Each row is a point on a tangle of strands that fork, close into loops and nearly touch. The rows are in no order.
In the rows, 128 means zero.
Two points are linked if the straight distance between their rows is under 115. Some points are linked to none.
kipa: [ 91  97 155 111 131 157 129 158 127 122 114 113 137 145 135 112  99 143
 124 133  91 136 110]
Rupel: [ 49  99 149 202 148  94 133 182 138 178  94 142 111 155  78 115  84 129
 142 110 113 118  82]
Fitub: [ 91  72 135  93 120 158 141  95 172 139 164 160 141 172 171 160 110 110
 158 122 112 121 125]
Rut: [114 205 139  92 133 116  69  82  77  84 164 139 166  65  86  71 179 139
 119 141 134 154 127]
mif: [166 116 131  67 128 120 143  63 128 138 142 134 150 125 160 171  95 164
 174 173 155  88 103]
tinet: [154 153 146  74 101 131 110 133  84 117 148 122 161  93 127 108 149 166
 127 108  97 177 162]
Barun: [ 58 114 136 167 133  98 158 200 125 146  91 139 120 152  87 132  84 103
 121 138 108  87 109]
seb: [100 144 179  57 103 150 116  82 145 103 157 136 148 123 141 179 146 110
 138 130  84 134 145]
leza: [ 91 121 103 168 147  96 122 147 155 163 135  93 121 134 144 128 114 148
 116 148 124 146  83]
relit: [189  95 123  69 131 154 159 105 119 149  94 133 113 140 123 188 114 153
 146 122 148  63 144]
Vubab: [ 72  87  81 117 144  96 190 101 126 140 151 206  71 154 123 153  83  74
 165 104 118  72 125]
butif: [154 144 113 190 125 100 129 143 154 123 104 112 136 108 124 106 162  93
  87 143 156 152 171]
bak: [175 122 130 167 119 104 104 135 127 101 110 118 184 108 146  84  84 179
 140 177 149 173 167]
buz: [152 154 178  83 109 123 141  35 135 137 137 137 156 108 158 183 136 130
 165 166 148 109 115]
bimov: [130 129 109 132 148 117 134 115 119 129 140  69 139 131 170 139 123 149
 122 161 140 117  98]
Vivug: [135 171 143 117 157 120 142 138 155 154 150 137 100 127 126  90 138  90
  89 122 116 186 115]
sizan: [133 178 113 151 153  83 145 121 145 145 121 115  68 107 141 115 149  92
 100 128 142 158 101]
vudeg: [ 72 120 152  92 103 148 107 142 133 105 111  98 167 106 131  91 100 166
 121 146 115 147 122]
Nifu: [131  47 117 145 152 115 174 173 101 139 112 150  91 152 140 108 119 131
 138  82 127 140  98]
ral: [111 132 128 201 132 116  76 150 173 143 151 125 168 130 134  91  75 189
 150 166 131 180 100]
Supaz: [176 145 116 179 109 147 119 156 112 123 106 106 169 139 141 114 123 146
 123 130 169 107 186]
meruk: [115  90 146 123 148 165 158 148 143  97  84 143  69 139 112  98 153  87
 110  88 142 134 107]
Zudo: [168  94 115  78 135 142 162 123 113 139 126 134 126 145 135 158  84 161
 155 155 153  68  90]
zol: [144 142 134 156 125 116  99 160 125 123 129 125 159 131 149  77  85 179
 149 163 120 170 110]
fizo: [106 127  72 110 134  87 207 165  94 143 127 141 103 126 100 136  89 101
 104 124 163  64 150]
porot: [124 128 106 122 104 141  66 123  94  60 124 124 148 116 124  51 141 166
 143 135 128 166 148]
zodi: [163  91  73 157 170 109 179 163  88 130 124 132 104 165 107 131 102 153
 141 144 166  72  88]
fipu: [192 138 146  90 133 142 140 104 125 141 128 109 125  97 143 135 161 156
 120 108 158 154 114]
Guvir: [107 167 160 148  98 133 127 187 156 133 131 134 172 129 126  88  98 106
 112 156 127 155 142]
lal: [142  85 123 178 135 117 170 212  96 141 114 154 128 166 125 105 114 117
 140 102 134 119 127]
Gugag: [125 167 169  79 157 139 105  50 100  96 155 109 147 104 129 100 144 122
 110 142  96 167 149]
ruto: [174 155 147 101 144 196 110  67 126 120  90 103 111 144 127 163 152 137
 112  84 129 109 179]
vabiv: [139 130 104 207 126 102 134 160 135 117  65 124  90 122 112 119 147  90
 104 130 147 113 169]
Rulef: [190 153 150  76 103 165 108  61 103 116 135 133 133 108 149 139 158 158
 158  96 156 137 140]
dunu: [132 149 101 160 123 130  53 126 139  96 163 111 175 101 114  88 188 139
 121 153  89 168 120]
pem: [ 62 105  80 122 110  93 156 134 140 156 136 145  70  95 150 146 131 105
 131  78 127 121  87]
sefov: [171 145 114 123 147 106 153  93 138 151 117 138  49 127 155 153 143  95
 130 115 149 128 101]
Gubos: [100 126  97 131 119 117 138 132 153 162 179 127  95 136 167 150 167  90
 120  92 122 150  86]
tukuf: [159 123 125  98 151 133 180 126 121 147 114 156  76 163 135 168 110  93
 120  87 133  97 183]
zun: [185 140 135 113 128 128 112 153 130 131 120 114 148  89 110 103 167 158
 104 128 114 178 133]
bori: [170 159 115 148 143 143 135 151  97 136 115 100  96 169 137 148 130 117
 122 142 120  84 138]
Naze: [190 109  81 214 148 109 153 177 105 135  88 137 128 153  97 131 102 154
 141 137 192  69 133]
Rasab: [ 82 139 126 160 151 129  76 117 180 163 168  87 156 115 126  87 102 203
 120 141 134 188 102]
lize: [ 95 143 140 133 132 105 173 182 146 155 119 132 120 131 133 103 104  92
  92 124 132 153 141]
niz: [124 124 125  99 111 152 117 111 145 135 181 117 136 127 170 144 169 118
 132 109 121 151  83]
fala: [169 176 120 136 109 149 108 163  68 122 121 113 135 162 134 136 101 154
 155 155 113  72 143]
rubu: [126  92 146 168 119 165 112 179 119  87  92 122 144 148 120  89 140 131
 133 127 112 131 131]
tuda: [121  89  73 155 132 117 141 152 114 117 119  71 141 133 149 150 142 144
 118 160 145  79 105]
nezu: [152  78 114 220 140  73 168 191  96 131  89 170 138 152  87 112  97 119
 162 128 167  90 113]
palub: [ 69 110  89 159 134  81 187 182  98 134 105 152  99 128 109 118  89  94
 124 115 132  80 130]
rigi: [ 69 105 148 119 137 176  68 100 179 173 164 102 103 138 107 129 122 170
 126 110  97 152  93]
dul: [158 196 146 122 136 130  73 104 114  89 115 122 183  61  70  76 181 143
 101 149 136 141 163]
tuto: [125 143 136  88 102 132 173 160 116 140 147 100 158 118 154 153 141 112
 105 113 150 112 150]
niri: [140 135 163  78 161 166 130  57 150 105 144 130 124 132 147  94 128 102
 115 138 126 160 144]
namum: [ 95 125 160  69 122 129 155 125 171 128 155 140 122 126 139 186 151  82
 104 100  96 143 143]
Mag: [165 173 167  70 165 167  98  51  97  95 132 128 136 101  91 111 166 134
 105  98 104 152 195]
puv: [147 159 165  92 122 147 164  83 104 136 155 109 148 123 151 182 156 101
 108 108 147 106 176]
nikit: [112  99 139  85 155 165 140  99 172 105 128 130 100 122 130 100 163  87
  98 110 138 156 111]
deko: [130  81 131  99 163 130 191 149 106 133 100 163  83 171 108 156  85 105
 134 116 125  74 130]
zanet: [ 72  72 157 137 158 133 137 155 141 169 105 122 105 156 111 117  78 155
 128 118  97 136  77]
nuzu: [ 88 115 104 196 111 104 116 178 174 154 131 130 126 120 123 113 141 120
 113 125 134 161  91]
zeduv: [124 187 167  99 107 154 124  93  80  98 156  89 161 111 143 163 168 120
 111 119 120 111 174]
laso: [ 85  96 102 114 132  83 178 102 179 171 144 218 105 173 132 186 103  84
 168 135 106  94 146]
fedul: [110  62 100 205 110 110 126 186 132 115  96 117 149 137 119 142 137 130
 139 152 140  91  91]
Fovo: [143 186 123 110  78 147  97 121  61  96 126 117 150 128 144  94 122 166
 152 102 173 126 180]
sutaz: [ 66  89 143 114 144 151 103  68 210 171 138 132  82 139 122 157 127 122
 129 121 110 144  90]
Lem: [ 98  89 116 130 169 111 117  84 176 164 135 103  83 129 151 148 115 155
 124 132 122 153  62]
Kag: [170 210 170 117 127 126 102  81  80 115 111  93 152  69  99 122 162 172
 112 138 140 144 140]
nal: [163 177 126  89 103 161 115  72  69 118 136 114 137 136 161 138 115 165
 162 102 177  91 155]
kesed: [137 174 129  72  85 124  85 103  50  92 138 139 131 118 120  96 147 158
 142  88 146 167 182]
gason: [ 80 160 159  46  85 140  92  95 112  95 132 125 144  98 126  99 109 149
 140 132 123 155 116]
vidam: [132  92 118 213 101 110  86 165 188 123 125 151 158 112 115 122 133 117
 129 153 139 163  94]
lik: [146  56 129 231  99 103 110 170 150 110  97 160 149 129 112 147 121  97
 149 147 149 118 108]
til: [ 73 108  87 215 133  66 171 162  95 119 103 177  97 108 121  75  89  99
 158  98 123 104 136]
vez: [ 65 140 138 116 125 147  56  90 138 152 178  99 134 128 125  94  94 196
 138 124  94 177 116]
taz: [118 129 133  90 138  94 184 110 139 147 156 153  98 135 157 181 136  66
 112  94 113 133 175]
gupub: [121 104 122  89 128 100 168  86 171 167 129 168 119 145 140 193 111 102
 154 164 134  83 112]
Vosu: [173 170 151 166 116 110  78 113 154 106 124 130 193  72  91 103 147 117
 103 180 130 167 170]
Gikod: [145 134  92 104 127  96 188 163  98 162 133 107 131 121 127 163 123 125
 105 133 162  78 136]
dat: [123 155 122 112 121 152  81 109 128 103 172 100 151 108 136 115 193 131
 117 129  95 158  96]
Duvep: [ 85 131 169  54 105 164  91  73 170 133 146 141 139 111 131 132 117 144
 146 131 103 155  92]
Bam: [ 97 115 124 113 133 176  88 160 135  74 162 132 154 138 116  75 155 128
 116 108  70 167 146]
Vopa: [141 139 123 170 135 116 133 181 115 129  79 105  96 147 111 148 137 104
 108 142  94 103 147]
rara: [115  92  86  92 106 101 178 147 119 143 128 153  77 108 145 176 143  94
 136  81 139  95 116]
pavan: [117 152 116 154 109 138 109 175  89 125 152 121 159 170 143 123  82 150
 162 170 109  85 100]
tupot: [178 158 172  75 148 177 102  59 140 101 109 138 109 127 108 160 167 123
 123 104  88 135 184]
nik: [137  81  99 108 159 120 177 132 108 142 120 144  88 160 102 161  88 128
 142 153 134  62  73]
lop: [154 134 139 113 136 110 146  54 164 153 137 142 108 139 167 185 147  93
 147 160 144 114 101]
kelo: [151 108  95 183 115 109  77 156 161 124 157 116 177 105 132 106 171 154
 122 151 109 187 113]
Lapid: [172 158 125 140 138 192 110 129 102 118  89  94 103 167 127 160 146 138
 120  93 115  84 167]
buvis: [130 134 136 159  99 171  93 187 133  69 128 135 158 139 111  96 164 113
 124 123  96 144 172]
ripu: [186 133 147 187 104 112  97 143 170 125 107 145 158 106  99 129 120  86
 102 166 127 161 184]

A piece is two or more points that can be reached from each other along the links. Count, over all rows, the pieces, the separate loops (a circle has one, a figure eight two, a Y none), the forks (points with three links) and the tips (points with one).
pieces => 4
loops => 2
forks => 9
tips => 13

How many points has the smallest loop of links through each point below? Write - if it is on no loop.
fipu => 7
lik => 7
fala => -
namum => -
